A landscape with many peaks, sampled at points; each row gives a point and its height.
A climber steps from a point to whichever of its 2 nearest points has the largest rise for the distance, and stops where none of them is higher. Distance is the straight distance between rows; heights are no part of it.
Q998: [ 19  15 -33   0  30  36 -12 -31 -11  43 -87  18 -50  40  16   0  -1  -7
   2  47  29   4 -36 -30 -22 -39 -40 -22  34  43 -26 -28   7   0 -31   3
  24 -34   3  41  -8 -16  10  49 -21  22  41  -9  21  48]  (h 3.37)
Q755: [-25 -15 -20 -27   5  30  26 -28  13  40 -27 -21 -65 -17 -30   9  -9   5
  13  44  37  37  -1  -6 -16 -30  17   3  29   0 -19 -37   1  47 -50  -5
  25   2 -30  41  14 -14 -54  81   7  49  25  -9 -11  25]  (h 4.61)
Q431: [-55 -25   4 -15 -27  21  -5  24 -28  34  22   0  27  27 -45 -20 -54  40
  21 -37 -19  35  14  58  19  44  44 -11  17   5  -6  35 -96  14 -39 -17
 -23   6 -16 -10  38 -18  37  -3  41  -1 -39  36  48 -26]  (h 3.90)
Q304: [  2 -20 -31   6  17 -18  11  17   1   7   4 -24 -11 -43  16  33  13  33
 -13 -15  11  -4 -13  32  -8 -12  -2  -6 -14  27  13  -6 -15 -12   2   7
 -16   1 -21 -11  17 -20  -2 -34 -11   7  22   0  31   3]  (h 6.52)
Q819: [-31 -39 -36 -21  11 -10  -3 -36  20   2  -1 -80 -50 -36  -3  26 -25  13
 -31  -4  -2 -10 -31  11 -10 -27  19   6 -10 -16  -6  -9  15  54 -30 -11
 -24   0   2  -9 -31  -9 -24 -23   8  40  29 -63 -32  12]  (h 2.65)
Q883: [ 11 -20 -33  34  14  -1  -3 -21  -7  56 -28  44   9 -66  72   4  43   3
  16  10 -19   8 -54 -40  -9   8 -57  12  -7  21  21 -17 -10  -7  10  36
  38  47  11  64  -4  34   4 -32 -81 -26  13  19 -19 -20]  (h 4.22)
Q25: [-44 -23  35 -20 -73  17 -27 -25   5  17  14 -55   4 -24  12   5 -19  27
  14  23  -5  52  -6 -17  36 -22  17   9  51  -5   8 -31 -44  27 -44  18
   0  48 -12  19   9   2  -3  41  -2  41 -23   4 -24 -17]  (h 4.38)
Q370: [ 12  41  15  12  -6  18   1  -9   9   7 -51  20 -19  19 -30  -2   0 -35
  38  44  48  16  14 -45   2  -6   9  25 -50 -16  -3 -19  66 -25  15  13
  -1 -16  32  22 -24   5 -49  80  -8   3  -2 -43 -16   7]  (h 1.92)
Q873: [ -7 -16   3 -22  26 -14  12 -13  12 -17  41  -9   3  24 -58  -5 -35  21
  -9 -24   5  -5  34  34  -1   5  38  -8  -1 -10 -11  26 -25  29  -2 -47
 -23   1 -38 -23  -8 -31  -9 -10  49   0  -9  -3  -6   9]  (h 3.01)
Q285: [ 17  -3 -24 -16   8  33   9  17  19 -64   3  42 -13  10   3 -38  18   2
  31  -5   7  -3   6 -16  18  -9  29 -21  -4  16  -8  23 -26  -3  21   4
 -25 -31   3  19 -28  27  -1 -25 -29 -27  -9  23  18   4]  (h 2.76)
Q936: [  7  19 -24 -32  69  27  65  13  -3 -16 -29   9 -50  20  -4 -26   0   7
 -33 -19  26  -8   5  45 -28 -17  35 -17 -12  17 -33  35  20  35   4 -13
  -1 -42 -31  13 -21  -2 -15  -6  34  13  21  24  49  38]  (h 2.20)
Q785: [-12  -2   6  39  20 -44  18 -18 -15  49  27  10  -6 -47  29  -4  -6  44
 -68 -24 -47  -9   0  67 -34  24  -7   6  30 -11  12  -1 -12  21  -1  18
  26  57 -23 -23  34 -30  15 -41  14   1   3  21 -49   2]  (h 6.31)
Q81: [ -1   9   3 -62  14  39  23  15  21 -71   4 -31  11  42 -35  -4 -38   3
  20   5  31  19  19 -27  15 -31  59  -2 -26 -20 -19  34  20  53 -15 -36
 -26 -33  17 -14 -38   2 -43  44  43  17   1 -30  29  20]  (h 5.48)
Q940: [ -8 -47 -28  -1 -14 -21 -19  -4  10  33  20 -48  -2 -44  43  45  33  45
 -27  -4  -9   8 -31  18  -8 -38  -9 -34  34  30  11 -22 -56  22 -40  15
 -31  33 -15  12   3  -1   6 -62 -28   7  25   4  -9 -16]  (h 5.70)
Q99: [ 14  12  20 -65 -34  13 -17 -11  27 -27 -27 -80 -14  21  -6  51 -10 -48
  26  65  66  11  -2 -37   3 -55  -6   6 -32 -43 -36  -6  48  -2  -5  -5
 -41 -49  35  22 -34   5 -60  51  -3  18   7 -53 -10  32]  (h 0.75)
Q893: [-37 -14  16  19 -65 -32 -16  46   7   7  52  32  34 -23 -29  -8  -4  38
  56 -45 -17  11  43   5  41  44  40  42 -51 -19  50 -24  -5 -15 -11 -25
  36  56   5 -11  40 -12   3  57   4 -36 -24  29  21 -35]  (h 4.82)
Q129: [-16 -29 -51  11 -25  10  -8 -19  12  13 -22  64 -19 -33 -30 -35  -4  -5
  51  -2  20  13   7 -47   8  24  11  22 -43   2   1 -10  18   0  -5 -11
  35  19  -2  50  16  23  -4  30 -39 -19  18 -18  11  -5]  (h 0.38)
Q603: [  4  15  31  62 -35 -63   7  11  10  47  19  14  -5 -53  -4  30  29  11
  37   9  27   2  38 -14 -15  53 -12  73 -84 -11  18 -25  30 -41  41 -14
  11  44  -6  15  57  20 -42  23  -5 -28  -2  17 -24 -32]  (h 0.72)
Q46: [  7  17  29   1 -18  -1  -7 -27  34  34   2 -18 -27 -28  12   3  29 -20
  14  77  41   0  12  -6 -17   8  16  66 -14 -10 -12  20 -38   8 -19 -28
   3  18 -41  26   9  22 -68  11  12  11  11   2 -58   2]  (h 3.94)
Q13: [ 15   6 -40 -14  44  19  37  -6  31  -8 -37   3 -49 -17 -21  -3  12 -17
  -4   1  39 -41  -6  -6 -23 -10   3  48 -86  10 -11  14  45   0  30 -30
 -19 -18  15  27 -33  24 -53 -14 -35 -21  57 -20   8  27]  (h 1.93)
Q927: [ 33   0   3  -1  46 -17  -1 -13  27  18 -19 -30 -21  13 -27  21  -6 -23
 -32  20  42 -45   4   3 -35   7  -9  38 -45  -3  -8   8  46  -9  19 -26
 -32 -15   1  -8 -17  -5 -43 -11  22  -1  29 -36 -18  31]  (h 1.67)
Q319: [ 22   5  23 -14  34   2 -35 -42   7   1 -26 -46 -15  66  -2  21 -11 -34
 -29  28  24 -32 -13 -11  -5 -30 -45  -5  33  -9 -26  -7  21  -3 -10 -30
 -19 -32   4 -19 -26 -20  -2 -17  30  -8  22 -42 -24  29]  (h 2.01)
Q934: [ -9 -12   5 -23  10  23 -59 -28   8 -34  -4 -38  15  86 -58  -6 -40 -31
 -31  -1   1 -21 -10 -11  22 -22 -34 -35  15  -7 -27   8   7  -1  -5 -37
 -36 -24  29 -48 -43 -18  37 -25  20  -7  -9 -62  22  -5]  (h 2.32)
Q374: [-21  21  50 -50 -31  32 -50 -44  16   9 -49 -58   6  50  -3   2 -13 -59
  18  77  54   4   1 -57   6 -24 -22   7  17 -33 -38  -3   2 -20 -32 -28
  -3 -34  26  24 -18  11 -35  47  13  22   5 -45 -32   1]  (h 0.44)
Q235: [-44   0  17 -32 -18   1 -10  20 -28 -20  16 -96  31  13 -11  50 -58   4
   6 -15   7  28  -9  -8  22 -14  18  -6 -13   0  14  12  20  16 -24 -16
 -37 -26  14 -18  17  -5 -13  58  22  41  -6 -34  33  -6]  (h 1.40)
Q138: [-55  25   2 -49  11  61  13  11 -35  -9  -4 -15   8  59  10 -56 -56  -8
   8  -6   8  23  -7   4  -2  47  22 -13  -4 -12 -21  64 -19  33 -21 -33
  17 -47 -11   3   8  26  15  50  47   2 -24  18  64   5]  (h 7.07)
Q905: [ -5  -1 -21  65 -17 -49  43  17  18  36 -32  52  -6 -69   2  52  64  27
  44  -6  24   4  26  -9  -7  38  -3  36 -78  11  16 -59  27 -35  35  29
  29  32 -18  54  42   5 -27  23 -45 -24  14  37  19 -22]  (h 0.34)
Q553: [ 22  22   3  23   7 -21 -19  19 -22  -6  44  39  61   7  25 -15  32 -18
 -20 -33 -55 -29   6  19  17  14 -52 -43  10 -12  17   6 -26 -63  22  23
 -12  -6  10 -33   6  11  80 -97 -48 -33 -20  30   8 -53]  (h 2.18)
Q579: [ 12   9  49  28  -4 -70   1  -6 -11  37  51 -35  30 -58  66  40   6  50
 -69 -42 -40   2   2  57  -2  16  -4  12  33  -8   5 -36  -8  26  12  45
  11  64 -14 -33  28 -17   8 -21  26   7   2  15 -64 -28]  (h 5.76)
Q82: [ 18   5  -1 -19  32  11  -8  16  13 -34  19   3   7  65 -74  -3  -7 -17
 -15 -25  14 -29  31   2   4  -1   8 -14   4   0 -10  36 -10 -15  -3 -63
 -37 -22  -1 -44 -16 -28  27 -22  43 -15  -6 -24  37   5]  (h 2.66)
Q336: [ 36 -17 -67  18  42 -27  34  26  15  12 -15  24  11 -46  35  58  37  28
 -13  -4  10 -25 -19   6 -12 -28 -36 -43 -17  33  13 -17   1 -30  16   0
 -13  -2 -16  41  20 -24  11 -59 -66 -14  34  27  45  -2]  (h 5.68)
Q640: [-21  28  37 -23  -9  -1  26   4  16  12  20 -54  -4  16   3  13  -4 -25
  11  42  50  -3  24  -9 -20  -3  38  57 -25 -23   3  21 -27  12   7 -43
   5  -8 -47   8   2  17 -71  45  55  45  -5  20 -30   9]  (h 4.62)
Q716: [ 31   7 -60  15  26  -2   6  10   0  22 -46  45   4 -30  51  32  41 -23
  12  22   6 -27 -32 -39   6 -17 -51 -17 -29  31  17 -11   0 -40  33  17
  -2 -18  19  61  -5  13  16 -44 -99 -20  24   8  20   9]  (h 4.94)
Q945: [  4  13  99  21 -22 -37  -9  11 -12 -22  71   3  50  37  -1 -19  -7 -12
 -28 -38 -29  -1  23  45  14  12  17   4  38 -37  12  -3  -4  15  31  15
  19  22  -9 -81   7 -17   4 -10  54  12 -31  21 -44 -16]  (h 6.46)
Q991: [ 12  23 -15 -38  64  50  24 -24  -8  52 -77 -10 -59  76  33 -12   4 -31
 -47  40  34 -38 -48  11 -49 -22 -24 -10  23  14 -33  10  19   9 -21  -9
  34 -35   8  18 -43   2  -7  -5  23   3  43   6   4  64]  (h 2.89)
Q760: [-30  -3 -38 -33 -13  39  27 -15  -1 -25   5 -14 -43 -28   7 -48 -27  17
  17  10   8  47   0  -8  -7 -15  54   4  -8  -5   2   0   4  63 -41  14
  38  19   0  38  -8  -4 -45  57  11  24  -1 -12 -19   7]  (h 5.39)
Q56: [  4  32  59 -69  12  52   1  -3 -20 -83 -13 -49  13  81  44  -6   1 -56
   0  44   9  11   5   2  -3 -20  10 -32  26 -14 -50  17  13  25   4  21
  -9 -58  13 -24 -58  41 -21  19  67  13   7 -13 -23  36]  (h 4.18)
Q776: [ -1   7  14  43 -15 -64  12  57  -4  -3  49  35  16 -32 -40  43  14  44
  20 -36   2  16  70  20  14  17  40  31 -54 -10  51 -48  39 -31  13   1
   9  33 -10 -10  38 -25 -10  68   5 -13 -11  40  16 -26]  (h 5.81)
Q761: [-46  30 -39  40  21  -9   1  26 -24  10   1   6  16 -32  -3  20 -50  14
   6 -71  -6   6 -10  -9  14  38 -18   9 -58  -1  35  11  65 -25  34  -8
  -4 -35   0   1  51  11  22  33 -36  10  11   0  45  -5]  (h 1.36)
Q837: [-20 -16  -6  -3  22 -44  -2 -15 -14 -31  26 -76   1 -25  19  50 -59   2
 -52 -43 -18 -11 -40  31 -10  -5 -10 -13 -11   9   0  -3  47  51 -10  -6
 -48 -16   8 -52 -11 -30  12 -29   7  41  21 -54 -20  12]  (h 2.30)
Q249: [-10 -23 -41  21   8 -21 -13  13   0 -29  45  30  37 -44 -50 -33 -27  37
 -15 -67 -25 -19   9  29  12  13   6 -41 -21  -4  14  -3  19 -20  16   3
 -25  12  26 -13   3 -26  35 -45 -38 -42 -27 -17  49 -38]  (h 2.00)
Q557: [  -8  -61  -30   -1   42  -18  -12  -19  -15   50  -17  -43   -8   10
   23   36   15   52  -64  -21  -32  -32  -58   46  -28  -42  -31  -55
   64   28   -5    0  -45   24  -40   20   -6    1   -2    5  -12  -41
   41 -102  -16    4    2   -3   -5   20]  (h 5.03)
Q247: [-46  55   8 -32   4  51  17   7 -27 -14 -25  27   4  55  10 -45 -44 -59
  32  26  16  15  22 -30   0  65   4  25 -52 -20  -6  71   8   1  -4 -49
  47 -36  14  12   1  49   2  72  29   2 -11  12  38   5]  (h 6.02)
Q291: [ 33 -11 -75  15   4   4  32 -21  18  14 -66  81 -56 -45 -21 -12  11  10
  46  26  21  20   1 -47 -10 -16   3 -31 -15  38   4 -50  42   3  -3  12
  24  15  13  68  -9   0  -2  20 -46 -26  35   6  13  20]  (h 0.04)
Q918: [-40 -10  36 -29 -24  10 -17  -9 -30 -30  21 -95  41  34 -10  24 -65  -8
  -9 -25 -24  24 -19  25  20   0  33 -11  27 -24  -6  10  -3  58 -27 -17
 -42 -12   3 -50   0  12  23  -6  57  54 -18 -23   0  -4]  (h 1.69)
Q376: [  2  20  35 -94   9  43   0  -9  11 -66  -6 -70  12  88  -1  44 -20 -28
  11  39  57  24  -4 -31  12 -33  24 -29   5 -13 -41  35   7  44 -28 -41
 -27 -73  19 -14 -49  22 -31  36  58  29  17 -19  27  23]  (h 4.80)
Q599: [ 15  24  -9  -1  23  31   1  -8 -14  18 -24  48 -41  29   2 -43  40 -29
  16  48  16  -8  14 -22 -13  38   1  14  30   8 -23  42 -49 -21  -8 -15
  57 -12 -35   6 -18  34   9  -9  34  -7   6  35 -11  -6]  (h 3.03)
Q492: [-13 -10  14  18 -31 -13 -25  15  -1   5  35  54  26   6 -60 -21   1   6
  55  -9  -9  -7  35 -11  37  39  33  32  -2 -10  15  13 -44 -12 -12 -31
  29  44 -14 -14  26   1  26  30  22 -18 -15  36  17 -35]  (h 4.13)
Q810: [ 14  -6  -8 -28 -10  55  -4   2   3 -76  22  43  13  16   1 -82   7 -18
  18   1 -51  20   0  -8  17 -17   0 -43  42  -3 -18  25 -24  13   9  46
 -20 -27  39  -5 -68  19  31 -48 -12 -13 -36  11 -21  -3]  (h 3.19)
Q109: [-21 -31 -17 -12 -53  36 -20   2  10 -27  40   9  21 -36  -5 -73 -19  45
  16 -55 -52  21 -20  41  25  -4  47  -3  21  -7   2  31 -50  33 -19  18
 -13  24  16  -7 -14   4  15 -49 -11  -8 -37   3 -21 -45]  (h 5.01)
Q631: [-14 -13 -50  28  33  -6  20 -27   2  37 -16  65 -28 -27 -54 -18   2   7
  17  -8  43 -31 -11 -10 -21  59  -1  24 -42  19  11  15   3 -15   5 -61
  35  14 -25  21  43  -4   8   0 -11 -16  22  -2  36 -10]  (h 0.70)
Q742: [-10  18  77   1 -47 -18 -31  37 -10 -57  59 -28  45  13  -4 -14 -32  -8
   5 -42 -51  21  14  -3  33 -11  21  12   1 -33  26  -6  34   8  15  12
 -10  21  46 -60   9 -10   5  40  14  17 -41 -17 -18 -13]  (h 5.47)
Q838: [ 51  10  18   8   1 -26  40  43   0 -84  12 -33  23 -41  62  69  47  -8
 -11 -22  -2 -12  -6   4  16 -46   1 -20 -13  13  -4 -17  30 -13  67  43
 -69 -54  14  -8 -19   8   0 -58 -42  -2  15   5  -4  37]  (h 4.20)
Q488: [ 61   7  16  49  14 -23  26  13   7 -22  -4  49  32 -26  -5  12  62 -18
  -4   0  -3 -58  19 -18 -13   8 -40  -8 -27 -18  17 -28  18 -66  62  28
   2  11  -2 -19   5  10   9 -51 -30 -34  -8  23  -1 -23]  (h 3.09)
Q256: [ 17  49  58  45   9 -39   3   4 -22  21  29  -4  27  36   3  17 -17 -20
 -30  -7 -13 -12  27  22 -13  30 -24  20  10  -6   5  -7  17 -27  34   8
  16  -1 -39 -62  46  -9  -6  22  57  23 -20  42 -18   8]  (h 5.46)
Q50: [ -4 -16 -11  -6  -4  23  -8 -12  13   9  22  59  -3  31 -39 -55   6  13
  19  14   4   6  32   6   5  48  27   6  28   2  -8  42 -87 -21 -27 -34
  29  10 -43  -5  19  13  32 -26  25 -13 -29  55  -4 -12]  (h 3.55)
Q258: [ 23   0  41  43 -39 -39  -2   8   8 -21  60 -12  32 -57  69  -3  16  10
 -26 -37 -67  10  -5  22  11  -1 -14   4  28 -26  13 -14   9   4  28  70
  -4  56  26 -38  -9  28  -6 -40 -10 -22  -9   5 -55 -34]  (h 6.75)
Q434: [ 28  15  38  22 -35   1 -14  -3  21 -14 -20  24   9 -11 -22 -38  10 -42
  42  30  -3  -1  23 -46   3   7  -4  49 -42 -49  10  -5  42 -20  27  14
  12  18  29  13 -39  27 -56  53  -8 -12 -26 -35 -41 -17]  (h 1.51)
Q610: [ 33  19  35 -10 -22 -27  19  47   2 -84  19  19  26   0 -17  15  34 -10
  42 -35   1  15  49 -15  41 -24  47   5 -33   0  24 -26  34 -18  26  11
 -18  -4   9 -30 -12 -15 -45  52  13  -8 -34  11  17   2]  (h 5.79)
Q515: [ 73  23  11  23  36  -9  25  37 -22 -38  -9  -1  34   5  44  28  45 -39
 -47   6   7 -58  -6  -6  -9 -14 -39 -31 -17  15  -3  -3  24 -56  61  25
 -42 -45  10 -15 -10  -3  15 -73 -46 -15  14   9   6  30]  (h 3.63)
Q641: [-23 -27  23 -29  -7   1  19  20  13   5  33 -30  -5  27 -58   8 -21  32
  12   0  26   6  35  35 -13  16  50  24  16  17  -4  42 -86  21 -29 -59
 -18 -14 -56 -18  33  -6  -6  17  62  28 -16  21  35 -17]  (h 3.41)
Q5: [ -8   8  -9  16  53 -17  16  18 -24  31  13 -20  -4  31   4   4 -41  -7
 -61 -24  17 -50 -19  32 -37  35 -13  19 -10  21 -10  49 -23  -5 -14 -75
 -13 -35 -22 -25  37  -8  27 -37  29  19  26  21  21   5]  (h 5.35)
Q452: [ 19  -2   2  33 -10  -3 -12  27 -14 -52   8  61  40 -27   4 -38  36 -37
   5 -22 -29 -36  16 -37  21  24 -24 -23 -23 -22  31  13  22 -53  52  13
 -12 -22  25 -10  -2  27  50 -68 -71 -51 -22  -6  29 -24]  (h 2.59)
Q294: [ 24 -18 -65  31  27 -22  61  18  31  15 -53  87 -36 -71 -23  36  48  37
  20 -17   8   8  20 -10 -11 -25  17  -6 -46  23  18 -51  37 -10  24  38
  17  27 -16  60   9  -2 -36  13 -54 -24  25  27  41  -2]  (h 0.02)
Q821: [-12  27 -35  34  31  -9  37  13 -26  20 -38  33 -26 -12 -28  13 -25  -6
  14 -16  29 -16  -2 -14   4  35  -6  -1 -49  29  11  10  53 -18  17 -30
  20 -32  -9  23  41  -1  21  57  -6 -10  23   0  83  14]  (h 1.03)
Q586: [  4  -2 -17   6  15   1  11 -38   3  87 -56 -12 -66 -29  19   4   3  -1
  -4  58  22  14 -16  -2 -49 -11  -8  19   4  37  -3 -26   3  11 -17  17
  30   3 -15  39  10  -7 -33  47  -4  25  29  -6 -19  38]  (h 3.96)
Q725: [   6   -4  -23   25   12  -26  -13    3  -32   31    8   -1   56    2
   73   -5   33    9  -56  -26  -56  -41  -35   11   -8  -11  -58  -43
   34    1   17    4  -31  -32    8   32    9   21   32   -5    2    7
   55 -115  -49  -18   -4   16  -20  -14]  (h 1.87)
Q170: [-18 -30 -20  45 -13 -38  -4  19 -19  71  12  41  22 -26 -11  34  -8  67
  16 -17   4   3  -2  38   1  56 -18  18  16  19  14  11 -64 -32 -28 -38
  30  24 -20   6  84 -21  87  -4   6 -22  12  61  40 -41]  (h 2.64)
Q612: [  8 -24  34  21 -62 -12  -5  25  19 -11  69  25  28 -48  26 -58   5  12
  -6 -50 -66  20  24  19  30   8  32  20  17 -44  18  11 -26  16  -2  39
  13  72  47 -25 -12  12   4 -21 -20 -34 -34  -1 -43 -52]  (h 5.80)
Q166: [-24  11  39 -51 -16  57 -15  -3 -18 -64   7   3  17  66  13 -80   5 -44
   7  26 -24  31  19 -14  14 -23  10 -31  65 -11 -21  19 -31  24  -6  30
   9 -38  22 -19 -47  29  13   9  40  10 -26  16 -35  16]  (h 3.64)
Q788: [-22  35  42 -41  17  12   9 -15  -6  16   7 -86 -12  55  26  10 -23 -41
 -38  39  22 -16 -10  15 -28  14   5  32   3 -12 -29  46 -19  33   8 -46
  -6 -29 -19 -12  11  27 -30  -8  59  49  11   2 -24  24]  (h 5.40)
Q808: [ 29 -14  10  14  21  -2 -37 -42  23  43 -59  30 -27  37   1  21  59 -12
 -31  42  -4 -14 -21 -17 -11 -42 -54 -40  93  30  -5 -67   5 -18   1  36
  29  25   7   4 -21 -30  -2  -4 -10   0   0 -11 -34  22]  (h 3.91)
Q174: [-27 -38 -14  11 -50   6 -27 -14  18  40  35 -49  -6 -52  28  18  11  38
   8  19 -16  24 -12  12  10  -5   6  33  18   8   6  -8 -58  14 -28   9
  -4  60  -9  13   7  24 -12 -32 -17  11  19   0 -40 -28]  (h 5.04)
Q724: [ 38  22  -4  -2 -33  -4 -34  -9   6   6 -55   0  -6  -1 -13  37   1 -21
  54  44  42  27  -6 -55  10 -45 -28 -25 -16  10  -5 -62  41 -28  -3  29
 -12 -21  36  45  -6 -17 -21  89 -41   1  11 -33   8  30]  (h 2.41)
Q343: [-17 -16 -24  13 -21  13   5  -8  26  57  14 -16 -34 -63  36  -1  37  29
  14  41  22   8 -12  10 -21   5   9  55 -12  20   3   5 -64   3 -10  -3
  15  38 -43  48  37  23 -39 -12 -22  14  38  33 -26 -10]  (h 4.43)
Q259: [ 14  30  20  21  35  -7   5  -6 -25  27 -13   6  15  30  20 -15  -7 -24
 -62 -11  -3 -43  -5  13 -27  27 -28  -6  14  18  -9  12  14 -26  16 -12
  14 -24 -24 -31  18  -1  21 -38  15   7   8  26  -3  23]  (h 4.71)
Q30: [  7  14  22  13  12 -64  33  64 -12 -51  37   5  24  -5 -59  38   7  28
  -1 -64  -1   2  52  14  12  -9  36  19 -54  -2  46 -34  49 -17  27  11
  -9 -12  -8 -42  23 -36 -39  44  15  -5 -16   8  36   6]  (h 6.92)
Q57: [ -1  16  13 -29 -22  -7 -14  15   9   1   5 -76  -1  -3   0  70 -16 -11
  22  18  52  15   0 -31   5 -28  -1  22 -53  -3   6  -5  36 -10  14 -11
 -49 -43   3  19  12  -8 -58  56  -3  27   2 -42   6  15]  (h 1.06)
Q915: [-10   6   3  38   0 -31 -18 -17 -17  65  -8  34  10   5 -13   3  -8  34
  -3   8 -22  -3 -10  17   0  49 -27   1  53  11   4  -8 -30 -33 -24   5
  49  40 -18  -1  48 -29  70  26   5 -20  -8  12  15 -26]  (h 2.77)
Q290: [  0 -30 -47  11  15   0  -2   9  -7  33   8  46 -13   0 -30  -5   9  30
   9 -30  11 -24  -3  35  -8  38  -7  -1   7  38  -3  36 -78 -30 -24 -33
  -2  -9 -40   2  42 -12  47 -70   2 -22 -11  50  53 -22]  (h 3.07)
Q97: [ 33  -9  26  20 -20 -12 -14 -30  24  16 -26  17 -18 -16 -12  16  26   6
 -10  33  -5  13  13  18  -4 -34 -22  -5  60  -4  -6 -41  12   7  -4  37
   4  35  -3   2 -21 -24 -18  13  -1  -1 -10 -20 -31   5]  (h 3.40)
Q964: [ -2  -2  26  43 -36 -27 -42 -14  -6  66  14  28  48 -16  29  20  10  15
  -4   5 -45  31 -20 -21  -2  41 -61 -10  37 -11  26 -40  -1 -35  -6  48
  48  70  16  -9  32   5  50  25 -29 -20  -7   1 -21 -27]  (h 3.21)
Q348: [-46   8  21 -27  31  39  12 -23 -26  15   7 -32  -8  71  25 -30 -49  -6
 -49   4  20 -14 -13  31 -28  28   4   1  26  10 -31  59 -34  45 -22 -39
   8 -36 -27 -16  22  -8  31   6  65  26  -1  14   8  20]  (h 6.15)
Q995: [-36 -42 -41 -21 -23  26 -21  31 -22  -3  19  27  16  -3 -16 -37 -26  53
  29 -49 -31  57 -16  34  23   6  24 -49  36  19  -5   9 -55  14 -43  21
 -17 -10   0  23   7 -27  56 -51   1  -6 -46  34  45 -13]  (h 4.42)
Q289: [ -3 -32 -46 -14 -17  37  -3  35  10 -77  33  38  19  -5 -59 -30   7  19
  33 -65  -8   2  -2  -6  49 -22  41 -23 -14  14   5   7 -14  -8  16 -15
 -55 -15  17   2 -17 -18  24 -30 -46 -32 -26  -8  50 -28]  (h 2.36)
Q632: [ 62   4  -5  20 -12  29  -7  -6   1 -10 -57  77  -8  11  31 -17  47 -50
  38  64 -26  24   0 -59  -1  -7 -54 -23  44   6  -1 -23 -11 -39  18  58
  46 -21  12  30 -48  41  35 -24 -38 -13  -7  19 -37  -7]  (h 3.05)
Q112: [-15  -6  -4 -43  -3  18  27  15   4 -52   1 -34 -10 -13 -31 -33 -23   9
  21 -22   6  25  18  -7   9 -38  62   2 -27 -25   0  -2  47  65  -8   7
 -10 -14  25  15 -27  -1 -53  70   9  15 -14 -40  -3   8]  (h 6.27)
Q363: [ 38 -18 -30   0  48  -6 -20 -29  -5  24 -40   1 -12  30   3  17  23   0
 -53   3 -29 -36 -48  18 -39 -46 -32 -74  59  29   1 -19  15  -9  -3  16
   5   8  18   1 -19 -37  39 -52  -9   8  13 -20  -4  30]  (h 4.49)
Q110: [ 11  18 -38 -51  76  36  43  -7  -7 -25 -20 -26 -52  51  32 -29  -6 -14
 -54   2  12 -29 -40  29 -35 -10   7  -9 -14  -4 -48  43  23  49 -12 -13
  -8 -38   3 -13 -44   8 -13 -47  42   0  22  -9  -3  54]  (h 2.51)
Q136: [-35 -16 -50 -36  13  23  -2 -18  23  13 -14 -52 -54 -30  -2   3 -30  -2
   4  13  31 -12 -26 -16  -2 -33  15  27 -50   9   4  14  24  50 -24 -31
 -25 -14   2  27 -11   3 -46  -6 -31  12  50 -44  14  19]  (h 2.31)
Q382: [-33  -8  40 -12  19 -15 -30 -47 -28   3  16 -84  -1  35  18  34 -63 -12
 -55 -28 -34 -25 -43  45 -11   0  -7  -5  33 -14 -26  13  16  60 -15 -30
 -18  -1 -21 -58  -9 -15  22 -53  61  45   6 -29 -57  11]  (h 1.99)
Q591: [ 18  18  22  52 -34 -20 -21   1  16  24  18  20  10 -35  12 -19  35 -28
  29  20   1 -15  20 -25   9  34 -15  73 -42 -28  11  10   4 -51  34  -3
  -5  29  13   1  22  37 -31 -18 -24 -19 -13  -5 -42 -38]  (h 1.09)
Q472: [ 10 -32   9 -15   3 -24  -9 -43  29 -11  -7 -52 -38 -46   6  25  -5  16
 -14  10 -24  21 -16  20   3 -60  -1  -1  51 -14 -16 -29  25  46 -25  32
 -29  28   6 -10 -38 -23 -13  -2  20  35  18 -53 -47  13]  (h 2.97)
Q377: [ 18  -8   5  17 -34 -28 -29  -7   9  11 -18 -13  -2 -35  -3  45  11  25
  14  11   5  31  13 -20  17 -33 -21 -14  20   1  28 -76  31 -19 -15  45
 -14  32  21  14   5 -25 -22  60 -28   0   4 -36 -13   0]  (h 2.93)
Q217: [-32   6  48  10 -85   9 -41   6  -9  22  12 -11  37   2  24   6 -18   0
  31  15 -27  60  -7 -19  31   4 -27  -3  41 -20  20 -24 -12 -17 -19  46
  21  37  16   1  10   7  17  59   3  15 -36   5 -13 -27]  (h 3.80)
Q342: [ 29  14  -9 -10 -13  43 -18 -19   9 -12 -38  74 -32  63  -4 -33  37 -31
  26  54 -21   2  13 -33   3   1 -27 -47  97  21 -42 -19 -50 -21  -6  16
  46 -19 -14   7 -36  29  40 -17  12 -11 -19  23 -20   4]  (h 2.54)
Q759: [-32  13  -9   4  11 -13  -1  33 -23 -24  34  19  28  13 -21 -26 -51   1
   6 -76 -32  -8   3   8  15  35  16 -13 -37  -4  19  21  33 -11  22 -13
  -8  -7   5 -20   9 -24  28  23  -7 -23 -25  -4  61   0]  (h 1.68)
Q364: [ 19  -4 -38  21  23  30  13 -32 -11  24 -51  60 -26 -28  54 -61  39  -4
  -5  57 -43  -5 -33 -37 -29   3 -32  -6  30  17  -6   3  -8  -2   0  36
  48  24   6  35 -37  28  19 -32 -49 -16  -6  23 -49  12]  (h 3.62)
Q442: [  8 -14 -13  38   9 -37  27 -26  14  23   6  68  -8 -51 -21 -56  19  49
 -21  -4 -39  -2   7  40 -11  26  13  11  19 -19  14  -9  17  10  12  26
  50  72 -13  -6  13 -20   0   0  -8 -38  -1  12 -22 -16]  (h 5.49)
Q287: [  57    5   39    2  -16  -17   33   54    4 -104   45  -13   29   -6
   25   26   45  -12    8  -38  -12   10   27   15   36  -51   38  -27
   -1    4    9  -17   29   -4   46   40  -47  -21   31  -45  -31  -12
  -10   -5    5    1  -18    1   -8   14]  (h 4.90)
Q593: [-55  22 -10 -26 -20  55 -33   2 -12 -11  -1   6  31  31 -14 -22 -42 -53
  33   2  20   1   6 -54  29  50 -14  25 -56 -17  18  43  14 -15  -2 -37
  -3 -35  19  14  15  35  16  40 -20 -10 -13 -26  47 -18]  (h 5.10)

Call two points neighbours if one is among the 2 nearest of the other. Go from one point of each pair to the other, from neighbour to neighbour, staying as high as possible. Name the lowest point that can't be avoided.
Q138 and Q945 -> Q259
Q785 and Q258 -> Q579
Q30 and Q304 -> Q46
Q30 and Q945 -> Q742

Two climbers start at each pair of points below. Name the first point that both come to, or write never.
Q927 and Q819 -> never
Q905 and Q761 -> never
Q553 and Q290 -> Q30

For each start below, name the point where the climber stops.
Q285 -> Q112
Q57 -> Q304
Q136 -> Q304
Q294 -> Q304
Q599 -> Q30
Q291 -> Q112
Q915 -> Q304
Q110 -> Q112
